Each row is a point on a landscape with many valleys, with its height.
From any point a ball takes the steepest step (drop divided by distance) to one of its 2 nearest points. It stops when none of these is lower. Distance is the straight distance between rows; heights are no part of it.
kuve height 86: [ -8 -10  -1  -4  -7 -13   1   5  -3   8   6  -1   2  -3  -6  -1   1   0
  10   4   3  -9   6  14   3 -12   5   8  10   0   3   2  11  -7 -10  11
   2  11   4]
Laga height 409: [ 10  -7 -21   5 -10  -4 -10  -4  -5  -1   4   6  -2   1  -7   5  -7  11
   5   2  -1   1   4   5  -6   5  -7   4   4   9   9  11  -4   4  -4  12
 -25 -11   3]
Bes height 546: [ 15   1   8   1  -2   3  -8 -12 -10   9   7 -12   0   5  -3  -9 -11 -12
  15  -8  -3  -5  -5  -8   2  -8 -13  -1   8  -1  -4   8   4  -4   6   7
 -21   1 -12]
kikam height 791: [ 17  -3   8  17 -19   8   7  -2  -6  21   9   1   7  -5  -5  -5 -26  -3
   1  -9  -1   5  11  -4 -19 -14 -10  -4 -16  -5 -11   7   2   3  13  -3
  -1 -17  -6]
vesuk height 832: [-21   3 -11 -10   8   3  -4   3  -1 -20   4   2 -10   0  -4   5  15  -5
  -4 -13   5   2   2 -11   9  15  -1  -6  -2  -3  -5 -10   3  -5  -4 -24
  11   0  -5]
neta height 625: [  9  -3   0 -17  -6   0  -1  -5 -12   7  -4 -13   7  -1  -3 -13  13   3
  11   2 -10  10  -4  -5  -3  -7 -11 -19   6   0 -10  23  -6  -2  -7  20
 -11  19   2]
pasol height 431: [ -8  -1  24  16   8  -8   5   5   7  14 -17   4   4 -12   4  12 -15 -11
   0  -1  -1  -2   5   6  -6  -9  -4  15 -15  -3  -1  -6  18   8  13 -21
   8 -11   0]
nedur height 365: [ 19  -3  -1   4 -13   4   1   6   6   9  13  -1  -2  -5   6  -6   9   2
   2  19   6 -13  -2  13   2  -1  19  -1  11  -9   3  -8   0 -12   0  21
  15  -9  -3]
sarot height 290: [ -4   2 -17  -2  -4   6 -13  15   9 -16  11   3  -8   7 -10   3   3   9
  -1  19  15 -17   1   4   0   0  13  20   7   3   0  -8  -7  -9  -4  -1
   8  -6   8]
zuz height 302: [ 17  -4  -3  11 -12   1   3   1   4   9  13   5  -5  -6  11   0  -1  -6
   9   3   5 -11   7   8   8  -3   9   4   7  -7   9 -14   9  -7  -2   9
  10 -17 -11]
dige height 548: [-11  15   2 -25   3   4 -11  -7  -2  -4   7 -13   1   6  -2  -8  12  -6
   8  -1   2   5  -9   0  10  -3  -7  -6   8  -8 -17  -1   6 -16   3  -2
  -4  19  -4]
nivog height 601: [ -8  13  14  -9  12   5  -5 -17  -7 -10  -7 -13  -1  13   5  -7   9  -2
  -7  -2   1   1 -13 -17   2 -12  -6   1   8   6  -3   0 -10  -6   8   6
 -14  19  -6]
zim height 224: [  5  -9 -10  -5  -5  -1  -6  16   9  -5  13  14 -11   0  -7   7   7   8
  -5  17  16 -19   5   9  -2   5  14  17   8   1   0 -16   1  -1  -6   5
  21  -8   3]
Mitol height 699: [-16   9 -10  -9   2  -7   1  14  16  -9   9   2   0   2 -13   1 -10  -1
  21   7  -6   6 -12   7  -5  18   2   1  -4 -10  -3   1  14   6  -7   2
   0  11   8]
Rasas height 760: [ 10  -1  14  11  -6   5   4  -6  -3  13  -3   0   5   4  -9  -6 -23  -7
  -4  -5  -2  -2   2  -5 -14 -10 -13  -3 -14  -1  -8  13  -7   9  16  -1
 -16  -4  -8]
Suke height 468: [-11   0  20   5   1   7   7  -2   0  -1 -10 -11  10   7  -8  -7  -9  -3
 -13   4  -3  -2  -1  -5 -11 -26   5   1 -14   2  -7   4 -14  -4   2 -10
   5   4   4]
mib height 795: [ -2   3  -2 -16   2   3  -6   8   4  -4  15   1 -12   0   2  -3  16  -5
  -8   4  12  -8  -5   8  13   8   7  -2  11  -5  -8 -14   9 -13  -1  -5
  17   4 -10]
pafi height 457: [-13  -9   6   4   9  -8   3  -6  -9   1 -29   4   6  -5   1   8   4   1
 -14  -4   0   7  14  -3  -1  -7 -14   5 -15  12  -1   3   0   7   3 -23
   6  -4  -2]
ruk height 663: [-10   0   9   8   7   1   6  -3   3   3 -11  -8   6   7   1   1  -1   8
 -14   7  -5   3  -5  -2  -4 -22   4   4   4   3  -1  12 -13   8  -5  10
  -7  19  10]
bige height 354: [-17   8 -13  -3   3   2 -11  15   9 -23  11   3  -9   7  -5   4   6  -3
   7   9  13 -13  -2  -1   8   4   7  18   6   0  -3 -12   0  -8  -5 -13
   4   5   1]
teral height 792: [ -9  -7   0  -1   7  -7   6  -7  -6   0 -21  -2   5   6  -4  -6   2  -1
  -8  -7 -10   7   5 -10  -4  -5 -18  -6 -11  10  -2  11  -7  15  -5  -4
 -12  14  -5]
Soro height 840: [ 14   1   2  12 -10   4   4   6  12   8  10   0   1  -3   0  -2 -27 -13
  14  -5   2  -2   1   5  -6   1   0   7  -9  -5   5  -6  12   2   7  -3
   1 -20  -5]
geta height 723: [-36  -2 -23  -9  -1   8  -3   3  -5  -9   5  -2  15   4  -8   8  18   5
  18  11  -1   0  -8  -6   0  -2   6   4   7 -13 -19   0   9   5  -9 -11
   3  28   4]
fupu height 515: [ -9 -19  14   5  -5  -9  12  -2 -15  15 -21   1  14  -5  -6  -2  -2   0
  -9  -4  -3   2  13   5 -14 -29 -10  -5 -17  11  -6  17  -4  10  -1  -6
   8  11   3]
lef height 685: [ 17  -5   3  16   7   3  12  -1  -5  -1 -22   0   8  -4   5  -6   3   4
  -5  -1 -12   0  10  -9   6   7  -4  -8 -15   3  19   0 -10  10  -3  -4
   4 -14  -4]
zubo height 398: [  8  -8  -7  -5  -8  10  -7  -5  -8   3   5  -1  -4  -4  -3   0   0   0
 -11  -7  15  -5  16  -2   6  -9  -1  -3   4   4   0  -9  -6 -13   2 -13
  16 -17  -9]
tunu height 597: [ -6  12   9   9  14 -14  -2  -6  10  -7 -10  19  -8  -6  15  21  -3  -8
  -5 -12  -1   3  -9   5   7  15  -5  14   4   3  12  -1   2   7   3 -11
  -9  -8   9]
ter height 454: [ 22   7   3  -7  -8  14  -5  -5   0  10  17  -6  -3  -6  10 -13   6  -2
   3   1   4   1  -8   3   9   6   5 -15  12 -11  -6 -10   4 -16   9   9
   2  -7 -12]
muke height 665: [ -9   7 -12  -6   2   9   5   2   8  -2  -3 -10   6   7 -12   0   0  15
  -5   8  -9  23 -12  -5 -14   5  -9 -11  -4  -5 -13  21 -15  14  -5  11
 -20  19  12]
Vob height 633: [-10   6   5  -2   2 -11   2   8  12   1   3  17  -4  -4   1  14 -18  -4
   5  -4   4   1  -3  13  -4   9   2  16   0   0   4  -3  15  12   0 -10
   5   0   8]
vuge height 724: [ 18 -11   4  15   1  -4  11   2  -5   7 -10  -2  10  -7   6  -5   3   2
   5   0 -11  -5  10   2   8   1   6  -7  -3  -1  17   0  -1   6  -7  11
   5  -9  -4]
Tun height 573: [ 26  -5  -4   5 -14  15  -1 -12 -11   4   3   0   8  -5   2  -9 -11   9
  -3  -4   0   5   8 -11  -5   1  -3 -17  -3   3   1   3 -10  -4   5   1
  -1 -20  -6]
dor height 140: [  4 -14 -15  -9  -9  -2  -8   8  -2   0   9   4  -3  -6 -12   3   6  11
  -1  13   8  -9  12  10  -6   1  10   4   3   1  -2  -4  -3  -5  -8  11
  13  -6   7]
Kip height 182: [ -3  -7   3   5 -14  -6   3   5  -8  14   9   2   4  -3  -7   6 -15   1
   6   2   7  -3   2  14 -12 -20   2  13   5   3   0  10   7  -1  -2  14
  -4   6   8]
Kelin height 424: [ 16  10  11  19   0  11   2  -4   5   7   9   1  -2   1  17   4 -14  -1
  -2  -1   3  -4   0  -2   3  -4   9  12   4  -3  10 -14  -1  -1  14   1
  -2 -19   0]
meno height 318: [ 14   2  -1  27 -11   4  -2  -2   1   7  10   5   1   5   3   5 -24   4
   1   3   2  -5   5  -2 -12 -11  -4  17   1   1   4   5  -4   6  13   8
 -21 -16   3]
lag height 781: [ -2   7  -9  -4   1   1 -11   6   1 -16  10   3 -15   6   9  -1  28   0
 -17   9   9  -5  -7   6  17  16   5   0  15   0  -1  -6  -2 -16  -1   0
   5   1  -8]
tup height 598: [ 18   0  21  16   7   7   8 -13 -11   8 -21  -2   9   4   2  -7  -2  -4
 -11   3  -8  -3   2 -16  -7 -16  -6  -3 -12   6   5   9 -14  18   8   4
   0   1  -9]
zom height 772: [-14 -13   5  -3   6 -14   6  -7 -13  10 -14   0   5   0   3   2   6   4
  -5 -11  -7   8   5   1   0 -10  -9  -6   4   8  -2  12   3   9  -8   7
  -4  22   2]
Sedal height 696: [-34  -6 -12  -4  -4   5  -1   3  -1  -9   3 -10  17   6 -13  -4   6  -1
  14   6  -5  -3  -4 -10  -5 -16   3   6  -3  -9 -19   4   8  -5  -9 -15
   2  24   4]
keken height 455: [ -4 -18   1  -6  -9  -8   4   0 -13  11  -4  -2   9  -5 -14  -2 -11   1
  -2 -10  -2   6  14   6 -10 -10 -10  -6 -10   7  -7  15   1   3  -5  -3
   2   7   2]
lak height 369: [ 15  -1  -9  11  -3   7  -1   2   0  -5  -1   9  -7  -5   9   5   5   5
 -12   1   8  -5  10   0   9  10   7   1   2   1  15 -12  -8  -4   4  -7
  11 -30   1]
rifed height 473: [-31   9   1  -3  11   6  -7  13   7 -19   5  -4   0   5 -10   9 -11  -5
   0  -4  10  -6  -3  -9  -8  -7   5  16  -6  -1 -14 -12   7  -1   5 -29
   9  10   4]
Tiv height 862: [ -9   3  10  -7  13   3  10  -4  -3  -9 -14  -4  -3   1   5   1  11   0
 -14 -14  -2   9   1  -8   5  15   0 -13 -11  -3   5 -10  -1  -2   3 -14
  17  -2   0]
firi height 502: [-10 -12   5   0   7  -9   6 -13 -17   2 -33   3   8  -2  11   3  14   6
 -15  -2  -2   9  16  -7   0 -12 -15   0  -9  18   6   7  -7  13  -2  -8
   9  10  -1]
dun height 747: [-18   1  -6 -16   0 -11  -4   3  -6   5   7  -2   3   2 -10   4  -1   5
   8  -1   1  11  -4   8  -4   1  -9  -1   6  -2  -9  14   8   2  -7   8
  -9  23   7]
Rema height 514: [  2  16  10   3   7   8 -11  -7   3  -4  11  -7  -4  11  12   5  -8  -3
  -2   1  11  -7 -12   1   8 -10   5  16  14   5   3  -7  -5  -9  14   1
 -17   2   0]
kibe height 579: [ -1   6  -2   9   5 -20  -5  -2   9  -8   1  20 -11  -4  10  15  -4 -10
   7  -9  -1  -3  -5   9  11  12  -4  16  11   4  12   1   7   4  -5  -2
 -16  -4   2]
Motis height 746: [-31  17  -8  -6  12  -9  -5   6  10 -13   7   7  -3   6   5   7   8  -2
  16   9  -1   4 -20   6   9   9   5   7  15  -6  -5  -4  13   5  -5  -3
  -4  27   3]
lagid height 717: [-28  -3  -6  -2   4 -14   4  15  11  -5  -2   8   3  -1  -9   3  -5  -2
  14  -2  -6  -1   0   1  -1   6   5   6  -1  -3  -3  -1  19   9 -11 -10
   5  15   5]
Kos height 677: [  4  11   2  -8   0   3   0   9  16   2  11  -7   0   2  -5  -8 -13  -4
  17   5  -2   3 -13   6   0  14   1  -1  -1 -11   2   1  10  -2   2   7
  -9   1   5]
Fimu height 600: [ -1   1  12   0   4  -2  -2  -7  -5   0  -5 -15   4   7  -9 -13  -6 -13
  10  -6  -8  -5  -5  -8   0 -14 -13  -2  -1   1  -7   8   2  -3   2   1
 -18  14 -10]
Pesa height 447: [  2 -11 -18  -9  -9  -8  -7  -2  -9   1   0  -3   0  -2  -7   1   5  10
   6   2  -3   3   8   6   0   0  -6  -5   3   9   1  11  -5  -2 -11  10
 -14   2   0]
sen height 586: [  2   7   5 -18  -5   1 -10  -5  -8   8   4 -14   5   3   0 -13  13  -2
  13   2  -1   1  -7   5   6 -11  -8  -8  12  -6 -11  11   3 -13  -2  12
  -8  18   2]
Samib height 528: [-20   3  -9 -17   6   9  -9  11   6 -12  15  -1  -3   1 -23   0  -6  -1
   8  -5  14  -4   1  -8  -6   3  -4   6  -4  -4 -18 -11   4  -4  -3 -23
  15   6   5]
gube height 373: [ 21   6   5  33  -3   6  -1  -7  -2   7   7   7  -4   6  17   6 -14   1
   2   0  -5  -5   3 -11  -1  -2  -1  12   5  -2  10  -3  -5  11  15   6
 -15 -20   1]
talis height 536: [  9   7   6   6   2  -7   1 -12   0   6   8  15  -9  -7  17  13  -6 -12
   5 -18  -3   6  -3   2   4  14  -8   5   5  -4   5  -7  10   5  10  -4
  -7 -16  -2]
Rel height 793: [ -8  -3 -13  -7   6 -18  -5  -3   4 -12   1  14  -7  -6  -2   5   6 -10
   9 -12 -10   5  -3   4  10  24  -6  -5   1   2   4   1  10  -2 -13  -8
  -9   0  -2]
bif height 921: [ 15  10  17  -3  13   6   6 -11   1  -1  -6 -13  -3   3   1 -12  -3 -11
   5 -10 -17   4 -15 -18   3  20  -6 -17  -2  -6   3   0   0   9   8   4
 -12   1  -9]
Mebo height 489: [  1   4 -16 -20  -6  -3 -18  -4  -5  -4  13   9  -8   1   1   7  13  12
  -7   7   9  10  -4  12   6  17  -4  -5  17   0  -8   5  -6  -9   1  10
  -9   1  -1]
Puf height 406: [ 18  -3  -3  -6 -10  -1   0   9   3   7   5  -4   3  -7   3 -11  19   8
   4  23  -2  -4  -5  15  -2   5  18 -11   8 -10  -2   1  -1  -9  -3  28
  13   2   4]
Nono height 859: [ 12  -2  -4  -2 -14  -4   6  10   8   8  14   6  -6  -7  -8   3 -20  -4
  22   0   0  -1   0  13 -10   9   1   5  -5  -7   5   0  20   2  -1  13
   2 -11   0]
zisud height 472: [ 12  14  13   8   3   7  -3  -2   9   3  16  -3  -4   6  14   1 -17 -11
   7   0   3  -8 -13   2   3  -1   7  16   9  -2   7 -10   3  -3  15   4
 -16  -8  -1]
Fafu height 545: [  4 -12  -9  -4   3  -2   3 -11 -16  -5 -23   2   7   0  11  -4  14   9
 -14  -5  -1   7  16 -10   4   0 -11  -7  -9  20  11   3 -17   8  -8  -6
   5   1  -6]
muvif height 475: [  8   6  19  20   5  -4  11   4   8  20  -3   5   1 -11  12   8 -17 -14
   9  -9  -3   2   3   6  -7  -3  -6  13 -14  -8   2  -9  21  11  13 -10
   6 -19  -1]
Bagup height 338: [  2  -5   7 -17  -6 -10   5  10   5  16  15   9  -8  -7   2   5   2  -2
  11   4   4  -6  -4  21   1   8   9   0   9  -6  -4  -8  25   1  -4  15
  19  13  -1]
Kilub height 590: [ 12  -3  -4  -4   1   6   2 -13 -11  -3 -14  -1   4   3   8  -9   7  14
 -13   1  -2  10   3 -14   0  -1  -5 -10   2  13   6  10 -24   7  -2  10
  -4   5   0]
nosot height 499: [ 10 -18 -17 -15 -12  -4  -5  -5 -15  -1   1  -3   3  -6  -3  -7  13   6
   0  -2  -1   4  15   2   6   5  -3 -17   0  10  -4   4  -8  -8 -12   6
   4  -2  -7]
Rova height 815: [ 20  -8  -2  17 -14   4   8   4   0  18   8  -1   6  -9  -6  -3 -25  -3
   9  -5   0  -1  11   2 -12  -7  -1   0 -15  -5   3   1   6   1   4   0
   8 -23  -2]
kab height 644: [ 18   7  14  14   9  11   7 -10  -8  -2 -20  -2   5   2   9  -6  -1   3
 -13  -3  -6   2   0 -17   0   3  -5  -6 -11   5  15   1 -13  10  10  -3
   3 -10  -5]
Paga height 343: [ -7   4  11  18   3  -2   2  11  11   1  -9   4   3   2   1  13 -20   0
  -9   6   4  -5   4   8  -5 -12   6  25  -6   3   7  -1  -2   7   9 -12
  -4 -10   8]
tuza height 653: [ -2   8   0  -7   1  -2   0   2  11  -3  10   8  -4   0  -4   7 -17  -3
   3  -6   1   7  -9   6  -2  19  -3   1  -2  -3   3  -2   5   2   4  -5
  -4  -9   5]
magas height 199: [-15 -16 -12  -2  -4 -12   3   7  -3   2  -1  -5   8  -1  -7  -6  15   5
   9  10  -4  -9   9   5   4 -10  11  -2   2  -1  -1   1   5  -7 -18   7
   9  14   7]
zatus height 469: [ 15  11 -16 -16 -12   4 -19   2   3  -2   7   2  -1   4   0  -7  20  12
   3  17   3   5  -7  10   3  13  -3 -10  11  -9  -8   5  -1 -13   4  20
  -9  -1   2]
kaz height 442: [  7   7  -7 -11  -4  -1  -5   8   9  -1   5  -6   3   1  -3  -9  13   8
   9  17  -4   2  -9   8   3  10   6  -7   8 -11  -1   5   1  -6  -4  23
  -5   9   8]
baper height 316: [ -7  -2  -3   8  -1  -2  -1   3  -2  -2  -8   0   5   4  -5   6  -8   8
 -12   3   4   0   8   1  -2 -13   2  15  -4   7   4   6 -13   3  -2  -9
  -5  -5   6]
vofu height 441: [ 19   2  -6   7  -6  19  -2   6   8   2  13   3 -13  -3   8  -1  -2  -1
  -8  -1  15  -9   2  -1   5   2  13  -3   4  -5   8 -19   1 -12   8  -9
  17 -28  -6]
Sesum height 557: [ -4  -8 -14 -17  -6   3  -2  -1  -6  -6   0  -3   3  -1 -10  -2   3  11
 -10  -3   0  13  12  -6  -2   8  -3 -12  -5   5  -7   4 -14  -3  -6  -4
   7  -2   3]
Nufif height 381: [  7 -16   1 -12 -18   3   0  -6 -15  14   8  -2   8  -8  -8   1  -6   7
  -2  -9   6   9  13   2 -12 -13  -4 -10  -2   6 -12   9  -7  -6  -2   2
  13  -5   2]
madab height 497: [ 24   4   6   4  -5   8  -5 -14  -8  11  15  -6  -3  -1  11  -8  -5  -4
  11  -5  -2  -2  -2  -9   7   2  -3  -8  13  -5  -1  -4   2  -6  10  13
 -13 -10 -14]
bonu height 419: [-22   9   0  -3  13  11  -6  13   6 -19   8  -5  -9   6  -5   4   5  -3
  -3  -3  17 -14  -2  -8   2  -7  12  12   1   0  -6 -19   4  -9   3 -24
  16   5   3]
bagov height 694: [  3   5  -6   7   5  11   3  -1   9  -4 -14  -4   0  15 -12  -8  -6   7
 -12   8 -11  12  -9 -16 -15   2 -12  -9 -11   5  -8  22 -21  20   0   9
 -27  12   5]
moda height 827: [  2  -6  -1   3   3   4   8  -6  -7  -9 -19 -11  10   4  -7 -19   2  -6
  -2  -6 -15   0   6 -19  -3  -5 -13 -12 -20   8   2   6 -11   6  -6  -9
  -6   4 -14]
Fumop height 509: [ 14  14  11  20   4  -1   5  -9   7  14   8  10  -9 -11  27  10 -11 -11
   6 -14  -3   5   1  -1   3   2  -7  12  -8  -7   2 -17  19   5  15  -9
   5 -26  -2]
kogut height 251: [  2  -6  -2  11 -12  -4  -4  -4  -8   8   5   7   3   1  -1  13 -15   8
  -7   0   8   0  10   8 -10 -16  -2  18   5   6   1   9  -8   2   4   5
 -10  -8   6]
naf height 773: [  1   0 -16  -1   4  -9  -5   5   3 -15   2   6 -10   2   9   2  29   8
 -11  14  -4   0  -6   7  12  22   9  -5  11   0   8  -2  -7  -4  -9  14
  -5   2  -3]
maba height 616: [-12   7   7   6  10 -18   5   8  16  -3 -12  22  -5 -10   7  20  -5  -3
  -1  -2  -3   6  -8  12   2  18   5  12  -4  -1  10   1   9  15  -3 -12
   5  -5  18]
bavip height 303: [ -6   3   2 -12   1  -9   1  17  16  -3  13  15 -14  -1   1   4   7  -1
  10  13   5 -13 -11  14   8  14  12   7   8  -4  -3 -14  18   2  -9   4
  20  12  -2]
givev height 736: [-25   8 -22  -5   2   1  -4   7   5 -17   6  -2   6   6  -4   5  18   3
  13  14  -2   4 -12  -1   5   8   7   4   7 -13 -11  -2   5   3  -8  -1
  -5  21   3]
bibi height 872: [ 19   2  13   3   7  11   5 -13 -10  -6 -14 -14   7   2  -5 -22  -1  -9
   2 -10 -10  -1  -2 -21   2   1  -8 -20 -14   2   8  -1  -8   1   5  -1
   0  -2 -18]
dit height 751: [ 19  -9  -5  11  -7  -9   7   6   1  11   3   0   0  -8   2  -6   2   0
  17   6 -11  -7   2  10   1   9   9  -6   4  -5  14   0   6   3  -7  26
  -5  -7  -1]
Nonor height 812: [-16  -1 -18  -8   4  -7  -4   6   5 -17   5   1  -4  -1  -8  -4  10 -11
  13  -7  -3  -1   1  -4  11  16  -2  -3  -1  -4  -2  -7  12  -7 -11 -16
  -1   1  -8]
bevop height 470: [ -7   1   4   6   7   3  -2   7   6  -6  -7  -1  -4  -1  -1   5  -3  -9
  -5  -8   9 -10   8  -1   8  -6   6  10  -4   1   6 -14   6  -7   0 -22
  16 -14  -2]
lolov height 574: [-10   2  -8 -21   0   9  -5   5   2  -7  11  -5   2   0 -18   0  -4   7
  -6  -1   8   6   3  -6  -8   5  -2  -3  -4  -3 -15   0  -6  -4  -2 -13
  11   2   9]
Munu height 269: [ -5  -2  -7  -1   2 -10  -1  16  15 -11   5  15 -13  -1   0   8  11   3
  -2  14   7 -13  -3  11   7  14  16  12   8   0   7 -12   5   2  -9   2
  17  -2   4]
pinol height 232: [  8 -11  -9   5 -11  -6   3   4   0   7   8   8  -4  -6  -1   9  -6   3
   5   2   6  -8  14  11  -4   1   9   9   2   1   7  -6   6   0  -4   7
  11 -17   2]
mogod height 768: [ 13 -14 -11   5  -5 -17   4   5 -11  12   3   2  -2  -9  -5   1   0  -3
  20  -6 -11  -1   2  10  -4  11  -7  -7   2   0  11  10  15   9 -10  23
 -18   3   0]
Binur height 652: [-19   1  -4  -3   2  -2  -3  -2   1 -10  -1 -12   8   5  -9 -11   2  -5
  13   0  -6  -1  -4  -7   4  -9  -4   1  -2  -2  -9   4   4  -9  -6  -6
 -12  15  -4]
Depef height 556: [ -2  13   5  -7   3   8 -15 -16  -7  -6   6  -7  -5  10   5  -1  -2  -1
  -7  -4   9  -1  -4  -6   8 -11  -8   7  11   8  -1   0  -9 -15  10  -4
 -17   1  -8]
bilop height 361: [ -9   5  26  18  13  -2   4   4   4   0 -31  -3   5  -3   1   9  -5  -8
 -12   3   1  -3   2  -2  -6 -13  -2  12 -22   3   0  -7   5   2  15 -25
   3  -9  -4]
vogi height 500: [ 19   2  -3   3 -12  23  -3 -11  -6   1   6  -1  -1  -2   3  -2 -11   6
 -12  -5  12   0   8 -11  -1 -10   0 -11  -1   3   1  -7 -15 -12  12 -11
   9 -26  -5]
pazer height 512: [ -5   6 -10 -23  -1  -1 -11  -3  -4  -8   8  -3  -4   2   1  -3  24   1
  -3   1   4   8  -3   2  13  13  -6 -13  11  -5 -14   0  -1 -15  -1   0
   0  10 -10]
duz height 262: [  7 -19  -9 -11 -15   3  -9   1  -9   9  12   2   2  -7  -8   2   5   8
  -7   1  14  -6  16   7  -4 -14   7  -2   6   5  -9  -3  -9 -12  -6   2
  19  -8   4]
tuf height 759: [ -8  -4   3 -10   4  -7   2  -6  -8  11  -2  -2   1   2  -1   6   1   7
  -4  -3  -3  12  -6   3  -2  -5  -9  -7  12   4  -4  16  -2   9  -4  18
 -11  25   7]
duri height 392: [-13  -5   0   6   3  -8  -1   1  -1  -3 -14   1   3  -2  -7   4  -7  -4
  -5  -9   2  -4  13  -1   3  -5  -4  11  -8   7   1  -1   4  -1  -3 -20
   4  -6  -2]
Pemel height 882: [  2   6  11   6  15   1  15   6   9  -7 -13  -2  -2  -2   9   0   7  -3
  -5  -7 -10   4  -4  -3   9  22  11 -12  -9  -8  17  -9   1   3  -2  -5
  13  -8   5]
Zafu height 727: [ 13   4   9   9   2  10   4  -9   0   6 -13   3   1  11  -9  -6 -16   0
 -14   3  -5   3  -5 -13 -17  -3 -12  -7 -10   5  -4  19 -19  20  13   7
 -23   1  -2]
Goze height 780: [  1 -11 -15  -4  -3 -23   0   3   0  -1   3  14  -7  -9  -2   5   6  -4
  17  -4  -9   0   0  15   3  22  -5  -5   3   3   8   6  16   5 -14  14
 -14  -1   0]
duva height 619: [  7  -4   3 -14  -3   8   2 -11 -10   4  -8   0   6   1   7  -4   7  19
 -15   3   0  19  -3  -8  -9  -3   0 -17   8  12  -5  17 -26   5   0  18
  -2  10   8]
lur height 847: [-14   5  -1  -7  13   7   4   2  -1 -19  -3   3 -16   1   4   6  20   1
 -19 -17   7   4   1  -8   6  20   2 -11  -7  -2   0  -9  -2  -5   2 -20
  21  -3   0]
kul height 549: [ -2  -3  15  12  13   1  11 -12  -6   3 -36   0   8   5   6  -2   9   2
 -20   5  -6   4   4 -12  -7 -19  -9   0 -17  11   5   7 -13  17   2  -3
   3  11  -3]
fiku height 655: [ 14 -14  -2 -10  -9  -3   5   0 -17  16   0  -9   6  -9  -3  -6   4   9
   9  -3  -9  11  -2   4 -10  -2  -6 -23   3   2  -4  20  -3   4  -5  30
  -8  13   8]
pozi height 423: [  7   5  -6  13   2   2   1   9  12 -13  -2  16 -12  -5   8  11   1   0
  -9  -1   5  -4   1   3   6  21  11   8  -2   0  18  -8  -3   0   2 -12
   7 -28   9]
nivuk height 735: [-22  -4  -4  -9   2 -15  -1   4  -2   4  -1   8   2  -1 -10  11  -9   3
  -1  -7   0   7   7   9  -5   2  -6   3  -1   4  -6   7   9   9  -7  -5
  -2  12   7]
Lolus height 410: [ 16   4   9 -12  -2  12   4  -6   1  16  19  -8  -6  -8  13  -8   1 -10
   0  -9   7   0  -5   5   7  -4   9 -11   6  -9  -6 -18  10 -11  10   3
  16  -4 -11]
dukov height 643: [ -1   2 -10 -14  -4   7   1  -2   0   0  -3  -7   4   2  -4  -1   9  22
  -8  11  -4  19  -7  -4 -11   0   1 -14   5  -1 -10  17 -21   4  -6  19
  -7  12  17]
Vinep height 256: [ -6  12  23  16  10   6   4   1   7  -1 -15  -6   4   9   3   7 -15  -4
 -19   3   7  -5  -4  -2  -6 -17   4  15 -12   3   2  -4 -11   2  16 -13
  -5  -5   3]
Siv height 906: [ 14   7  12  -9   6  11   2 -10  -4  -1   0 -15   1  -2   0 -15  -4 -10
   4 -14  -5   3  -7 -11   6   4  -5 -20  -3  -4   2  -8   0  -9   8  -3
   1  -2 -14]
luf height 764: [-11   8  -9   5  10  -7   3  10  12 -12   0   4  -5   5   9   3  21   4
  -2  14  -5   0 -11   5  12  12  13   3  12  -5   9  -1  -2   4 -10  11
  -6  11   5]
panaf height 367: [  6   0   7 -15  -3  -2   4  -1   2  17  19   1  -6  -6  12   1   3  -4
   3  -2   7   1  -3  15   4   7   7  -6  12  -7  -6  -9  14  -6   4  11
  11   6  -7]
Fere height 371: [  5   8  25   8   5  15   6  -5   2   2  -6 -14   7   2  -1  -5 -13  -6
 -14  -2   1  -1  -7  -4  -8 -19   6   1 -14   0  -1  -7 -11  -4  17 -10
   7  -6  -1]
roba height 516: [  7  -3  -7   6   2   7  -3  14  12 -10   4   2 -14  -2   0  -1   6  -9
  -2  -4  11 -18   3  -1  11   4  11   5   1  -2  11 -20   6 -10  -3 -16
  20 -19  -8]
datil height 902: [ 12  11  16   8  19   2   9  -6   2  -3 -13  -3  -4   1  10  -2   1  -8
  -5 -10 -15   3 -12 -11   7  21   0 -11  -3  -4  15  -4  -2  10   5  -1
  -8  -6  -2]
rol height 547: [-13 -17  12   3  -5   0   9  -4  -9   6 -12  -6  15   3  -7  -7   1   2
 -11   6  -8   1   8  -1 -14 -36   2  -4 -12  10  -7  16 -15   2 -11  -3
   9  11  10]
Nemur height 558: [  6   6   1   3   1 -10  -8  -8   3   0  13  13 -10  -3   6   8 -12 -17
  18 -15  -2  -1  -7   5   6  14 -11   7  10   1   4   0  16   0   2   0
 -20  -8  -7]
vipiz height 445: [-15 -14   5  10   2  -4   9  -1  -5   0 -18 -10  15   1  -4 -13   6  -3
   0  -1 -12  -9  11 -10   3 -23   7  -2 -11   3   2   0  -2  -4 -11 -12
  14   8  -3]
gefi height 636: [-14   9  12  -1   9   7   2  -8   2  -4  -7 -15   6  13   0  -8   5   1
  -6   8  -8   5 -14 -10  -6 -19  -3   1   2  -1  -9   9 -11   2   0   6
 -14  26   5]
vibeb height 325: [-23 -11  -5   4  -1  -1   2   5  -2  -8  -4  -9   8   3  -4  -8  14  -2
   4   5  -4 -14   7  -8   7 -17  13   5   1  -2  -3  -8   2 -11 -12  -9
  14  13   1]
vuso height 755: [-16  16   2  -9  12  -2  -1   3   9  -9   7  -1  -7   6   7   3  12   0
   2   6   1   1 -13   6  11  12  10   2  11  -7  -2 -10   4  -4  -1   1
   3  16   4]
beda height 368: [ 18  -3 -12  19 -15   4  -2  -3  -2   4  14   9   0   2   3   5 -15  15
   5  11   1   0   5   4 -13  -1   3   6   6   0   9   4  -3   3   7  19
 -17 -20   8]

Where does a ball stop that starts at each point below?
Siv | Vinep
naf | zim
pazer | dor
Bes | zim
gefi | meno
Mitol | Vinep
